A landscape with many valleys, sampled at points; each row gives a point and its height.
A ball rolls from a point to the lowest of its 2 nearest points, and stops where none of them is lower. Distance is the straight distance between rows; heights are no part of it.
J726 (h 4.09): [151 157 104  79 164  99 151 150  98 110 129 138 182 140  87 135 142 135
  93 128 120 109  74 168 128  99  73 138 142 136 129  99 116 114 176 163
 107]
J370 (h 4.48): [131 111 148  84  78  77  79 168 147  84  92 126  72 152 104 145  91 152
 134  94  97 159 161  62  90 106 160 129  84 123 130 141 143 147  74 145
  89]
J362 (h 5.46): [ 94  96 117 113 150 169  99 125  90 177 112 153 130 133  99 182 114 126
 139 131 125 171 159  86 133 160 127 119  88 124 140 140 174 127 104 140
 128]
J946 (h 3.94): [ 97 134 113 155  88 178 109 109 119 127  91 134 158 122 102 134 109 114
 159 145 152 131 134 112 163 163 221 119 129 142  86 141 110 166  97 109
  61]
J442 (h 0.98): [105 165 160  65 159  75 160 116 163  82 130 132 106 143 151 126 149 157
 146 108 109 139  76 139  78 102  92 173 142 168 154 124 135 102 118 179
 116]
J397 (h 6.74): [ 65 126 152 128 154 109 152 144 104  91 143 146 145  79 154 107 111 142
 195 160 154 136 161 120 148 140 169  78 143  83  92 164 110  83 164  76
 168]
J505 (h 4.68): [113 135 157 146  82 140 108 137  90 148 103 111 167 127  92 112 122 108
  54 123 111 119 188 148 139  87 135 102 147  55 114 163 107 135  99 144
 121]
J931 (h 6.33): [156  79 164 177  69 132  78 135 148 129  85  67  75 118 166 107 117 124
 104 102 100 146 144 100 123 105 165 125 106 112 132 160 114 120  95  96
 164]
J750 (h 5.84): [ 99 176 165 183 123 196 171 109 132 145 118  97 162 105 141  94 144 118
 105 126 132 105  67 122 142 126 103 151 138  98 156 103 149 111 100 126
 131]
J113 (h 3.59): [119 106 110 134 142 165 182 104 113  81 130 115 131 100 154 107  93 122
  95 166 171  97  61 173 140 160 111 164 123 139  75  99 128  80 132  72
 142]
J781 (h 4.36): [110 147 125  70 155 105 164 184  84  89 102 155 168 127  84 106 161 121
 140 127  76 106  92 121 124 124 111 129 122 128 106 135 147 110 170 143
 136]
J730 (h 8.06): [ 96 111 161 117 169  91 156  89 145 119 152  81 146 152 145 163 155 154
 110 169 179 121 108 151  80 111 153 172 134 124 105 143 100 147 131 137
 134]
J577 (h 5.52): [126 138 130  69  58 133 138 175  96 108 137 102 103 133  78 129  88  99
 134 150  75 125  62  78 116 125 121 150 128 151 101  87 128 137 125 122
  92]
J510 (h 1.04): [188 118  93 142 127 147 122  98 108 149  96 151 106 104 133  92 158  91
 137 108  81  96 147 167 151 208 162 149  94 155 144 135 150 168 149 153
 115]
J179 (h 4.02): [103 187 134 146 125 202 145 185 121 139 143 157 178 111  95 147 147 169
 167 146 138 144 145  57 143 134 151  82 164 133 143 106 157 131 140 123
 142]
J895 (h 3.04): [115 136 108 154 117 183 121 128  87 159 120  97 155 118  98 142  50 104
  50 155 120 143  78  81 146 100 149 106 172 141 118  93 137 134 120 108
 165]
J207 (h 3.97): [124  98  74 121 184 132 140  97 148  86 121 131 101 112 145 113 101 119
 104 152 127 124  61 142 113 159 145 155 116 185  74  94 157 102 151 105
 164]
J311 (h 3.22): [173 107 187 155 122 143 115 143  98 150 138 121 129 133 146 144 146 121
 157 136 107 126 126 121 121 113 106 157  83  62 158  90 193 151 105 153
 153]
J600 (h 5.67): [128 153 151 162  80 204 156 146  96 164 155  75 131 123 118 116 114  93
  52 145 132  91  50  92 155 101  86 168 133  97 122  84 148 105 110 116
 148]
J548 (h 4.99): [153 134 148 195 158 122  91 146 143  92 118 140 159 111 112 122 132 132
 103 139 117 116 166 136 121  91 201 104 109  76 104 109 136 168 137 142
 148]
J84 (h 3.75): [110 159 141 101 114 175 129 190  89 138 109 159 164 136  87 129 134 143
 152 111 123 131 110  46 138 139  94 104 156 122 167  96 136 120 117 102
 120]
J904 (h 7.21): [147 121 120 113 148 152 130 165 135 134 142 117 124 120 118 143 144 137
 124 127  75 145 143 101 122 115 125 111 132 146 125 143 175 126 162 140
 177]
J324 (h 7.07): [171 164 151 128 160  66  85 142 154 109 180 167  93 125 132  89 177 123
 147 111 106 139 182 111  73  37 168  97 120  98 137 160  92 129 155 123
 165]
J289 (h 7.34): [178 136 159 152  88 141 117 101  98 136 159  59 145 120 160 123 130 114
 131 132 121 103  96 155 143 102 141 117 180 127 158 125  73 150 136 109
 123]
J780 (h 7.64): [166 110 149 161 143  76 147 152 186 130 179 140 121 126 166 125 164 174
 172 138 149 108 170 164 119 111  69 127 110 108 139 133  99 141 160 122
 145]
J640 (h 8.46): [118 137 110 130 150 159 135 153 182 137 170 177 130  96 138 172 109 183
 183 152 178 155 184  84 153 139 110  70 118 120  91 115 162 116 141  97
 141]
J186 (h 1.99): [221 114  89 143 135  96  99 134 124 132  95 139 102 134 104 117 168 103
 114  97  99 112 166 141 112 159 208 131  86 143 135 145 121 176 172 141
 116]
J955 (h 7.33): [210  94 107 134 134 125 139 106 150 132 168  90  90 100 163 151 120 156
 129 131 131 143 166 181 125 141 152 125 148 145 140 133 111 147 173 151
 170]
J614 (h 4.97): [108  97 127  86 114 108  96 139  96 116 126 117 125 126 104 158  60 125
 133 137 112 155 131 108 129 127 142  84 151 123 123 134 101 132 126 110
 121]
J267 (h 3.70): [162  89 195  97 128 107 112 127  90 125 164 106 112 173 135 153 126 115
 117 137 155 128 139 122  97  94  89 163  89  37 146  96 160 132  95 138
 140]
J772 (h 8.09): [118  98  85  78 137 118 141 119 149  87  97 174 126 117 143 110 119 144
  93 109 136 117 167 200 151 159  79 127 140 126  73 142 165  83 121 118
 129]
J321 (h 3.95): [172 109  91 107  48 126 106 183 138 119  73 137 108 145  69 137 119 122
 104 108 139 118 167 112 148 155 163 147  92 119  77 131 124 165 109 119
  68]
J195 (h 6.01): [ 67 155 168 189 128 191 158  81 150 136 102  91 115  90 174  60 145  92
  88 114 108 119  99 127 143 130 135 143 130 104 138 155 144  84  94 105
 152]
J462 (h 6.79): [ 72 115 166 215 150  88 114 152 144 159 120 111 155 123 132 127 110 146
 131 129 117 130 152  94 148  89 140  73 108  94 156 156 102 124 140 126
 172]
J649 (h 2.23): [178 143  79 160 103 141 103  91  56 156 168  77 125 125 137 120  51  65
 118 144  98 127   9 119 135 112 148 133 173 160 121  69 115 155 151 114
 151]
J105 (h 3.61): [173 125 101  61 108  85  97  95 131  70 130 112 113 147 113 134 104 134
 142 111 145 138 124 146 104 150 185 133 172 157 120 120  76 168 135 130
  53]
J430 (h 3.14): [149 131 103  93 140  58  96 107  95  95 102 133 134 147  87 124  98  93
 131 109 103 137  72 141 115 132 176 141 134 156 145 107  68 170 145 158
  75]
J724 (h 7.76): [130  95 106 105 114 110 172  99 113 162 119 114 101 115 134 149 125 126
 117 145 112 119 176 193 129 182 149 173 123 129 105 158 112 144 128 198
 119]
J696 (h 4.39): [202 120 134 107 101  62  71 149  94  95 145 134  98 138  75 158  86 110
 144 127 117 145 171 104  99 117 190 111  79  97 145  93 126 185 140 155
 107]
J967 (h 5.53): [127 111 162 140  47 173 151 158 116 128 130  62  94 112 140  93 116  93
 105 146 102  94  61 106 144 126  94 155 126 128 110 123  97  96 103  81
 134]
J733 (h 8.36): [134 121 106 119 134 148 143 134 191 133 162 195 131 103 159 135 134 174
 159 129 148 123 227 160 153 148  60  80 135 116 101 137 175 111 136 104
 159]
J60 (h 5.28): [ 64 152 118 111 122 119 159 163 116 126 134 152 198 129 104 124 165 143
 192 144 145 108 153 141 163 137 136 103 130 118  92 190  97 130 165 108
  85]
J364 (h 3.10): [196 146 144 148 120 175 110  90 106 188 147 114 110 129 155 144 190  93
  95  92  75 118 122 125 124 105 159 142 109 125 159 139 201 150 155 167
 159]
J796 (h 6.62): [146 110 111 169  92 146  70 173 168 125  91 134 137 144 110 113 142 150
 130  91 139 121 158  74 143 116 152  60 130 149 130 151 111 143 122  44
 102]
J308 (h 2.19): [ 93  89 101 170 164 171 153 124 120 137 117 120 163 119 129 146  84 153
 135 184 172 143 101 102 126 167 129 155 102 139  69  84 180 133  89 112
 150]
J235 (h 4.56): [ 63 117  92 121 131 183 139  70  80 168 127 103 131 132 117 127  90  77
 109 147 167 140  74 116 150 172 161 136 152 166 123 154  71 117 105  88
  92]
J808 (h 7.92): [ 94 122 146  72 103  27 139 185 113  90 174 127 137 131 110 130  94 165
 192 164 122 102 118 103 125 103 132  88 111  94 110 147  63 147 168 110
  95]
J979 (h 3.83): [161 125 109  87 174 175 118 103  65 127 157 127 120 147 118 129 136  94
 111 149 150 144  90  95  95 139 139 155 141 129 126 105 167 130 140  95
 153]
J694 (h 3.33): [167 100  85 111 191 104 119  82  64 127 166  86 131 148 150 123 115 110
 155 159 148 135  50 128  86 151 142 165 139 147 127 111 136 154 174 114
 153]
J876 (h 7.08): [101 124 136 150 167 132 147 124 133 139 111  96 126 108 158 140 100 149
 129 122  96 163  82 100 136 123 113 127 153 159 147 111 164  95 131 149
 193]
J226 (h 1.51): [169 140  90 185 151 136  90  90  74 120 120 102 167 115 126 103  47  93
 137 152 125 143  62 147 133 137 174 132 151 126 114  76 145 165 130 131
 133]
J202 (h 6.94): [ 99 138 198 141 101 120 152 146 110 156 180  80 121 114 154 147 125 143
 166 172 136 125 125  91 123  98 137 109 139  90 142 141  86 126 134 114
 169]
J896 (h 7.49): [190 114 112 151 169  71 146 113 194 147 153 137 112 137 171 145 175 165
 137 119 121 104 171 180  99 141 125 131 111 161 144 132 146 172 170 169
 177]
J602 (h 7.19): [196 128 146 140  89 135 109 125 143 133 195  82 104  98 153 152  98 146
 124 148 143 138 168 151 135  88 141  96 170 106 127 122  84 144 148 132
 151]
J122 (h 3.77): [ 94 139 119 106 173 133 148 116  87 125 117 133 193 137  91 146 114 141
  97 143 171 126 104 145 142 125 127 115 167 121 124 123 107 121 148 125
 105]
J300 (h 7.89): [117 167 114 116 153 159 153  59 127  86 105 173 147  79 148  90 105 110
 137 131 119 116 119 217 157 171 145 123 144 141 102 110 156  96 121 147
  98]
J497 (h 6.88): [171 165 153 169 173 126  98 131 148 157 168 178 123 124 138 105 190 118
 129  90 140 121 194 112 121  53 123  83 109  96 178 149 113 134 149 127
 160]
J310 (h 1.79): [109 139 171  85 119 186 156 129 115 177 133 113  94 132 142 148 160 110
 127 121 105 162 135  87 104 123  66 159 137 147 164 156 165  96  91 138
 150]
J820 (h 4.95): [ 74 120  91 178 133 148 115 101 142 104 142 122  75 141 129 128  73  67
  76 159 191 106  58 182 132 148 129 152 120 139 141  98  88  81 134 108
 105]
J102 (h 5.76): [141 132 107 140 121  88 113 136 213 129 111 186 112 157 139 110 198 169
 161 111 149 140 219 129  98 108 169 131 116 153 123 171 122 141  92 139
  94]
J135 (h 1.67): [101 175 137  94 159 115 144 118 156  89 153 137  52 146 142 134 117 104
 116 142 122 145  40 129  74  98 101 171 144 142 162  72 151  71 127 157
 144]
J328 (h 3.16): [135  88 123 156 120 183 141 117 133  99 117  80 138 113 150  92 140 113
  74 135 160  95 114 143 143 149 146 143 137 120  81 144 114 117 124  55
 131]
J855 (h 4.11): [106  89 181 108  99 108 111 125  90 149 105 100 123 163 120 147  92 113
  89 128 143 137 124 121 128 113  63 139 116  64 158 124 101 124  71 138
 117]
J891 (h 6.18): [104 125 163 172  97 172  95 114 170 128  73 110  73 119 163  79 131 102
  97  97 109 144 121 104 136 123 129 142 126 130 129 144 129  84  64  96
 131]
J376 (h 4.92): [ 78 151 133 123 103 169 119 139 114 111  92 151 183 114 101  69 156 121
  98 121 132 118 179 155 148 103 144 108 165  74  93 190 122 102  90  98
  94]
J147 (h 6.69): [133 168 169 137 154 130 107 115 110 172 171 151 144 141 111 158 143 112
 111 126 163 133 171 108 121  65 118  77 145  62 176 139  84 149 133 128
 140]
J141 (h 4.73): [140  78  93 100 100 104 100 138 114 122 117 108 127 114 104 133  66 135
  64 117 138 136 169 162 154 124 122  87 163 108 109 157  83 133 151 114
 129]
J536 (h 4.63): [ 45 154 105 139 126 108 175 104 141 135 101 151 127 108 155 112 103 110
 141 131 135 132  81 186 184 173  73 122 111 192 123 129 119  28 146 152
  96]
J451 (h 8.23): [148 129  96  86 139 145 149 101 162 105 136 185 142 102 161 113 124 162
 127 118 116 103 202 214 144 152  85  96 169 153  98 147 184 124 149 124
 190]
J3 (h 8.00): [107 126 149 127 145  39 119 162  84  99 131 150 177 139 111 127 106 144
 199 156 139 103 113 144 140 117 141  81 119  89 144 103  66 151 162 110
 109]
J797 (h 2.64): [173  84 122 130  75 170 123 146 163  84 118  89 104 105 135 134  91 148
 104 131 154 138 138 125 134 132 133 145 138 126  67 101 126 129  90  87
 126]
J822 (h 2.63): [175 122  97 138 147  77 104 113 107 115  82 131 112 141  88 117 132  75
 101 108  97 113 110 146 123 139 208 174  97 127 124 103 116 179 142 183
 111]
J916 (h 6.85): [171 146 118 154  86 141  83 164 125 143  83 134 138 141  78 119 134  99
  83  85  83 121 119  95 147  99 133 111 108 148 146 114 119 162 125 144
 112]
J111 (h 7.74): [168 113 149  94 132  85 131 154 166 124 206 107  81 130 149 157 130 174
 162 129 127 142 163 117  87 111  81 120 107 128 162 146 122 145 154 144
 139]
J171 (h 7.06): [165 154 188 201 106 150 136 118 133 173 220  80 135  84 173 136 118 134
 149 153 141 117 135 123 144  71 137 102 136  65 138 110 109 142 145 129
 178]
J569 (h 3.08): [ 93 164 142 125 131 185 123  87 125 103 111 141 154  90 121 146  99 133
 120 128 129 156 175 163 129 120 170 102 184 102 102 139 141 119  79 166
 106]
J79 (h 7.22): [167 114 106  98 171 102 117 161 131 124 136 134 118 183  85 156 158 141
 103 104 122 129 104  66  75  96 109 155  63 158 164 108 167 158 136 153
 120]
J673 (h 5.81): [184 124 122  85  72 131 141 131 144  87 129 103  72 111 130 121 140 120
 119 147  78 120 147 149 107 147 180 181 129 150  70 121 144 144 116 161
 127]
J67 (h 7.77): [125 165 131 153 167  94 163 105 151 102  92 160 174 101 164  96 145 145
 145 115  93 104 125 209 149 148 100 116 137 178 124 115 154 101 142 164
 132]
J731 (h 7.09): [169 120  87  95 120 114 113 184 145 136 126 166 128 168  69 160 164 159
 147 100 120 118 172  89 108 119 117 114  55 149 142 132 128 167 133 157
  72]
J565 (h 2.48): [117 115 197  89 115 145 162 145 110 136 153  91  94 111 173 141 128 142
 139 135  95 154 140 119 103  96  80 146 159  96 149 146 180  87 113 147
 205]
J665 (h 2.62): [118 158 133 104 146 172  98  74  98 122 116 144 106 119 104 148  91  81
  94 123 114 171 132 142 126 127 153 138 167 122 126  91 144 119  83 176
 112]
J426 (h 4.03): [172 110  91  86 109  59  78 126 124  96 117 148  98 146  83 158  70 136
 174 105 151 155 164 111 120 151 206 104 120 143 133 116 104 191 133 133
  54]
J437 (h 5.06): [ 76  98 107 106 143  94 161 151  92 123 117 140 184 131 126 135 132 151
 221 154 146 123  99 142 160 185 106 130 107 141 115 136 114 121 153 120
  90]
J10 (h 4.40): [ 84 125 101 136  92 122 151  94 127 134  86 120 152 106 132 108  93 120
 146 114 123 127 105 174 199 193 133 118 133 164 120 147  80 106 128 147
  63]
J233 (h 8.87): [ 61 141 115  87 194  66 156 134 165  90 147 162 140 165 146 116 186 169
 183 104 170 140 169  87  99 117 140 113 165 150 126 188 128 106 163  86
 140]
J58 (h 5.96): [112 150 120 137 113 108 117 156 214 155 159 177 103 138 145 119 186 176
 177 103 147 172 218 100 116  83  95 102 127 163 138 180 120 106 107 116
 135]
J100 (h 2.51): [175 126 166 161 106 145 104  93 141 184 139 103  95 142 163 160 169 129
  78 101 121 132 176 137 117  90 136 148 124  91 165 144 163 133  96 174
 161]
J959 (h 2.01): [179  92  80 190 139 172 112 104 107 175 129 111 136 102 124 120 120 101
  92 132 113 118 131 132 150 179 162 148  68 133 127 116 188 170 137 132
 152]
J575 (h 3.41): [ 75 164 162 106 128 110 172 189 123  96  92 156 173 151 106 119 153 174
 148 124 155 105  88  86 116 115  69 143 138 114 147  90 127  96 102 118
 113]
J880 (h 3.07): [ 85 147 160  79 151 104 138 154 105  98  92 157 145 175  96  95 181 113
 106 100 143 101  95  99 111 100  93 156 127 102 149 126  98 100 104 113
  90]
J163 (h 4.85): [ 84 115 105 124 149 100 194 135 132 116 110 133 183 115 154 138 115 164
 184 156 142 120  83 172 172 185  63 141 107 185  97 104 155  83 146 139
 113]
J293 (h 5.54): [138 143 118 149 150 112 126 112 177 137 119 184 144 146 136 103 211 149
  97 126 143  88 211 185  96 122 169 150 122 124 106 176 124 172 118 146
 131]
J454 (h 4.15): [148 110 137 159 191 118 147 136 109 123 152 150 169 114 156  97 152 128
 134 139 111  68 135 153 133 137 116 110 104  90 134 123 196 146 192  97
 219]
J400 (h 6.15): [118 154 129 114  85  76 107 168 154 155 164 154 105 116 122  87 188 149
 193 126  93 171 189 138 122  74 122 113 150 149 141 218  86 121 153 139
 120]
J832 (h 7.43): [109 110  61  84 137  61 146 152 187  98 101 146 110 150 109 134 102 157
 134  95 110 139  93 130 151 158  87 142  98 179 104 104 137 100 139 157
  87]
J83 (h 6.17): [132 118 167 129 147 142 152 139 119 146 159 127 143 143 156 128 186 134
 187 114 172 114 149 124 135 160  38 134 126 121 190 146 124 119 145  85
 122]
J340 (h 6.96): [166 132 101 122 120 157 102 165 152 136  84 170 116 137 104 133 156 128
 116  83  80 146 162 102 128 128 118 114  92 163 136 133 158 130 114 150
 110]
J582 (h 2.27): [177 109  80 229 142 133  94 115 118 160 124  92 151 109 109 144  78 130
 116 152 118 140 108 126 137 145 194 123  95 137 120  93 156 194 153 155
 149]
J344 (h 5.10): [ 98 118 131 153  87 123 139 120 153 128 125 110  48 119 151 124 101  82
  98 131 126 115  81 190 139 147  82 165 107 123 148 109  87  65 127 155
 117]
J599 (h 7.84): [113 128 155  69 126  86 148 162 119 109 192 114 118 113 134 140 114 169
 196 156 141 139 140 111 112 113  87  99 137 113 152 141  94 121 163 114
 120]
J604 (h 7.35): [134 103  84 106 173  70 129 122 165 108 121 131 113 155 110 153  99 146
  98 121 132 154  82 125 104 140 106 175  94 160 128  88 147 141 132 173
 115]
J561 (h 2.16): [135  92 109 129  94 166 138 164 199 100 101 118 109 114 162 142 135 182
 148 137 139 140 146  98 135 155 124 131 125 159  66 124 165 117 100  89
 125]
J580 (h 6.32): [ 92 154 159 124 135  76 143 146 138 167 131 133 144 146 124 127 194 136
 160 111 107 147 171 133  99  75  97 124 138 135 169 195  87 128 146 176
 138]
J728 (h 5.25): [129 157 131 138  75 119 127 125 196 135 127 108  65 153 116 128 141 101
  72 122 120 114  76 160 118 109  99 177 128 140 134 114  69 112 111 165
  85]
J838 (h 7.97): [ 96 103 131 184 155 125 152  81 122 145 132  61 158 138 157 149 120 137
 127 172 177 121  62 148 122 148 155 175 123 150 117 120  91 150 113 136
 126]
J384 (h 8.56): [138 177 132 114 181 125 126 138 146 161 198 179 113 107 125 155 121 157
 170 137 151 171 168  61 128 105  91  67 123 129 147 124 112 110 169 110
 160]
J99 (h 2.67): [ 92 120  79 156 135 182 162 142  83 142 143  94 167 106 127 140  59 154
 111 175 148 139  64  99 134 137 124 134 156 155  96  88 137 121 123 109
 170]
J764 (h 6.75): [137 115  89 155  71 152  80 145 168 144  74 128 112 133  93 133  91 118
  75  89 114 133 110  75 162 133 133  89 127 181 127 109 105 147 115  84
  92]
J597 (h 6.65): [130 143 176 203 100 102  67 171 147 155 108 141 109 135 139 121 146 137
 144 106 125 132 175  72 120  70 152  65  78  91 167 151  90 136  95  99
 148]
J199 (h 5.95): [109 134 153 143 177 164 167 115  98 177 144 126 166 146 125 141 171 133
 129 121 172 123 115 116 125 143  46 153 133 118 198 121 154 125 130 128
 147]
J36 (h 1.45): [ 88  78  92 104 157 152 156 116 191 130 124 154 132 146 140 175 129 173
 111 152 174 128 150 108 120 166 120 155 102 150  68 122 186 133 107 100
 137]
J554 (h 6.39): [111 126 169 128 128 132 170 127 127 126 130 164 150 127 170  88 194 146
 159 113 144  91 173 164 130 152  38 133 140 122 155 153 164  97 107  82
 157]
J76 (h 8.08): [124 143 159 164 140  84  95 152  70 120 102 144 192 150 107 117 100 127
 175 139 124 105  73 104 130 109 157  82 147 103 183  75  95 177 129 104
 112]
J143 (h 3.60): [151 127 110 136 105 152 107 127 151 108  91 160 128 118 116 140 131 143
 133 124 155 129 198 127 135 159 202 127 116 109  79 130 138 148 101 126
  89]
J444 (h 4.60): [101 109 127 164 162 162 182 109 130 117 143 127 166  90 175  93 145 142
 143 147 129  75 143 143 144 192 117 102 128 144 109 143 196 124 152  54
 216]
J191 (h 7.52): [ 96 126  75  75 117  82 135 159 147 114  91 156 119 132 108 104 140 131
 150  84  62 138 136 138 162 143  90 119 125 178 109 167 120  97 152 163
  99]
J367 (h 5.22): [131 113 107 142 122 140  62 114  77 177 102 134 133 137  88 177  63 106
 141 129 124 184 138  93 140 146 149  86 117 141 163 116 127 166 108 135
 102]
J106 (h 5.39): [128 128 157 107  46 127 132 130 133 122 147  65  68 155 125 135 102  98
  95 146 113 119  50 105 112 106 103 171 132 137 130  93  86 125 100 118
 104]
J539 (h 6.49): [143 100 173 199  85 129  75 169 136 111  83 104 146 135 132  87 117 130
 126 114 123 106 140 101 141 110 144  89 118 101 143 135 101 149 102  63
 120]
J392 (h 7.65): [ 76 116 102  94 141 116 151 107 139 163  96 166 127 128 122 152 139 134
 159 104 105 152 191 157 157 179 118 118 126 144 128 178 131 124 132 187
 110]
J388 (h 5.71): [105 124 141 144 167 183 146 109  97 199 157 154 162 131 115 162 155 120
 128 150 149 132 171 126 127 150  93 134  87 104 156 143 178 144 116 153
 136]
J844 (h 3.44): [ 61 164 137 104 127 199 160 112  83 111 112 131 171 102 113 132  94 128
 131 147 145 144 114 119 156 150 156 116 181 116  97 134 132  94  96 119
 112]
J360 (h 2.60): [157 161 177  80 113 111 117 128 132  93 134 124 124 184 117 112 193 116
 135 102 129 110 109 116  83  93 124 162 143 118 161 124  90 146  99 128
  66]
J518 (h 5.64): [143 155 140  66  82 129 130 151 101  87 132  96 109 116 108 112 146 108
 161 147  50 131  89 126 110 122 160 149 141 154 103 131 112 137 142 155
 101]
J683 (h 4.19): [140 131 131  71 142 169 137 145  73 103 197 104 116 134 112 156 104 139
 122 180 156 152 137  64  84 114 146 128 163 103 113  85 176 120 126 105
 174]
J821 (h 4.78): [ 69 172 126 143 101 186 151  77 125 137 131 103 114 120 130  99 102  72
  75 134 165 109  71 165 158 133 119 122 155 134 145 136  64  77 118 102
  84]
J612 (h 4.21): [146 115 116 101  56 117  78 147 122 107  63 133  66 124  86 136  69  97
 144 102 102 169 134  85 134 158 180 140  88 143 101 109 146 145  88 133
  85]
J791 (h 5.17): [105 132 120 136  88 135 136 166 130 132 128 168 169 111 124  77 199 133
 160 135 110  98 187 179 148 138 127 125 121 106  98 204 114 134 130 120
  99]
J579 (h 1.84): [189 110 134 121 105 150 109  92 152 165 117 106  50 147 149 157 141 102
  57 103 141 147 133 119 105 136 113 183  97 134 152 108 155 128  85 157
 136]
J144 (h 7.63): [162 128 114 145 141 116 156 136 173 126 125 159 149 110 149 147 147 180
 157 137  94 104 155 181 134 156  98 145 123 160 122  92 170 165 142 179
 148]
J721 (h 8.65): [145 149 121 134 185 133  90 113 161 134 168 154 117 131 144 160 126 160
 188 111 156 177 163  93 112 124 151  66 139 160 173 128 122 131 151 125
 122]
J658 (h 1.07): [147 136 114  72 122 189 129 109 146 156 145 138  52 138 133 144 157  87
  93 113  93 149 109  90  99 138  84 159 111 172 150 132 173 104 115 135
 136]
J740 (h 4.44): [100  84 132 119  63  93 106 146 121 173  89 111 119 140 105 137 109 129
  52 113 124 129 188 142 144 103 104 130 128  88 123 178  82 127  96 162
 116]
J624 (h 3.89): [124 128 123 111 141 138 114  99 166 126  97 147 112 155 141 110 159 124
 133  80 160 137 134 136 138 152  87 147 149 164 150 142 102 100  99 106
  75]
J365 (h 4.71): [185 118 151 174 127  88  89 134 117 145 157 117 129 148 112 178 111 132
 104 135 141 128 148 126 118  84 171 125  98  74 139  88 121 182 144 163
 140]
J509 (h 4.41): [109 117 125 136 183 127 150 105 159  80 102 153 130 112 182  76 137 141
 127 124 117  92 110 137 133 173 116 121 142 177  96 107 187  98 129  66
 196]
J647 (h 8.77): [101 127 107  73 183 128 116 109 154 126 160 164 105 134 144 140 160 138
 170 119 150 162 184  93  97 135 163  90 148 156 129 187 134 116 166  94
 133]
J737 (h 6.97): [120 140 141 152 138 125  97 138 130 133  80 124 115 132 116 115 100 110
 116 104  88 149  66  91 138 103 121 116 132 144 155  87 126 117 123 141
 143]
J192 (h 4.18): [110 148  82 156  78 147 132 122 157 133  70 136 177 113 108 118  98 144
 148 109 135 122 143 146 205 170 166  84 160 149 104 146  93 152 115 150
  47]
J8 (h 1.88): [142 143 165  86 127  70 144 135 149  80 113 145 142 149 150 114 168 158
 158 118 132 117 147 193  91 104 100 159 133 118 133 132 109 129 102 170
  93]
J537 (h 6.58): [ 76 143 184 137 140 128 167 138 107 111 126 144 164 102 146 104 153 149
 154 153 141 115 161 154 124 125 102 123 141  79 128 157 138  92 129 103
 158]
J901 (h 4.27): [113 102 112  90 139 139 114  98 127 154 121 103 124 161 111 146 131 110
 123 118 161 139  91 107 126 168 123 152 124 164 148 144  85 140 121  99
  84]
J434 (h 3.48): [ 89 174 145  98 183 143 137  93 132 107 107 163 115 160 129  94 178 101
 110  90 168 124  91 123 103 127  94 150 165 146 171 125 100  78 116 108
  96]
J753 (h 7.88): [145 116 112 160 133 143 163  70 119 157 133  95 131 113 155 148 119 121
 119 154 134 130 101 182 132 171 155 191 122 145 123 109 122 154 109 182
 121]
J795 (h 7.99): [ 96 133  86  80 144 138 139  87 132  66  83 175 118  98 132 122  70 102
  94 123 140 142 129 168 161 149 153 116 149 119  55 120 147  67 115 124
 112]
J218 (h 2.66): [189 130  91 179 115 180 105  75  95 193 165  80 105 120 141 123 126  69
  84 108 110 123  57 117 147 128 151 175 107 131 140 103 181 143 144 150
 143]
J415 (h 2.13): [108 172 135 126 127 162  85  93 135 108 148 146  40 141 115 133  89  47
 110 126 132 164  72 126  97 105 127 147 156 120 164  73 134  76  96 137
 115]
J557 (h 5.27): [153 144 134 184 148 115 127 134 183  96 124 140 166 113 139  88 178 169
  78 136 118  90 164 181 101  80 148 136 152 108  98 144 148 144 127 125
 172]
J995 (h 4.57): [107 133 117  95 154 128 164 135  82 111 105 155 144  99 112 110 131  94
 112 153  64  93  91 177 140 153 122 149  96 120  90 127 165 113 153 162
 156]
J616 (h 7.45): [161  71 157 175  89  78 108 122 109 146 129  61 133 149 159 136 101 126
  99 118 123  99  78 133 141 103 134 128 130  94 159 115  84 160 142 111
 154]
J666 (h 8.95): [ 50 127 110  93 170  36 167 173 130 102 130 157 176 163 118 134 145 181
 183 115 164 128 155 100 139 124  87  84 138 135 126 161 108  83 176 102
 136]
J448 (h 3.71): [170 116 159 168 160 149 127 139  92 142 162 123 171 125 154 126 157 113
 125 143 120  79 110 133 123 103 138 146  92  47 128  95 212 156 148 121
 189]
J209 (h 2.77): [152 100  89 110 118 138 137 119  45 158 193  58 141 150 123 161  87 100
 129 179 120 132  69 105 115 125 156 138 153 165 116 115 108 158 154 120
 157]
J535 (h 6.50): [101 155 177 159 157 106 145  93 123 184 175 118 143 118 147 146 173 111
 126 122 143 135 172 155 120  75 108 127 150  84 167 194  99 130 155 162
 164]

For each start below, name the point where the ball stops.
J535 => J510
J324 => J510
J616 => J510
J995 => J442
J397 => J143
J728 => J880
J666 => J143

Call two points neighbours if one is among the 2 nearest of the other. Go from one point of each pair to the other, from neighbour to neighbour, staying as low as possible. Name the highest point that can't be avoided.
J311 / J959 => J60
J143 / J226 => J370
J36 / J740 => J444
J226 / J959 => J582
J226 / J658 => J364
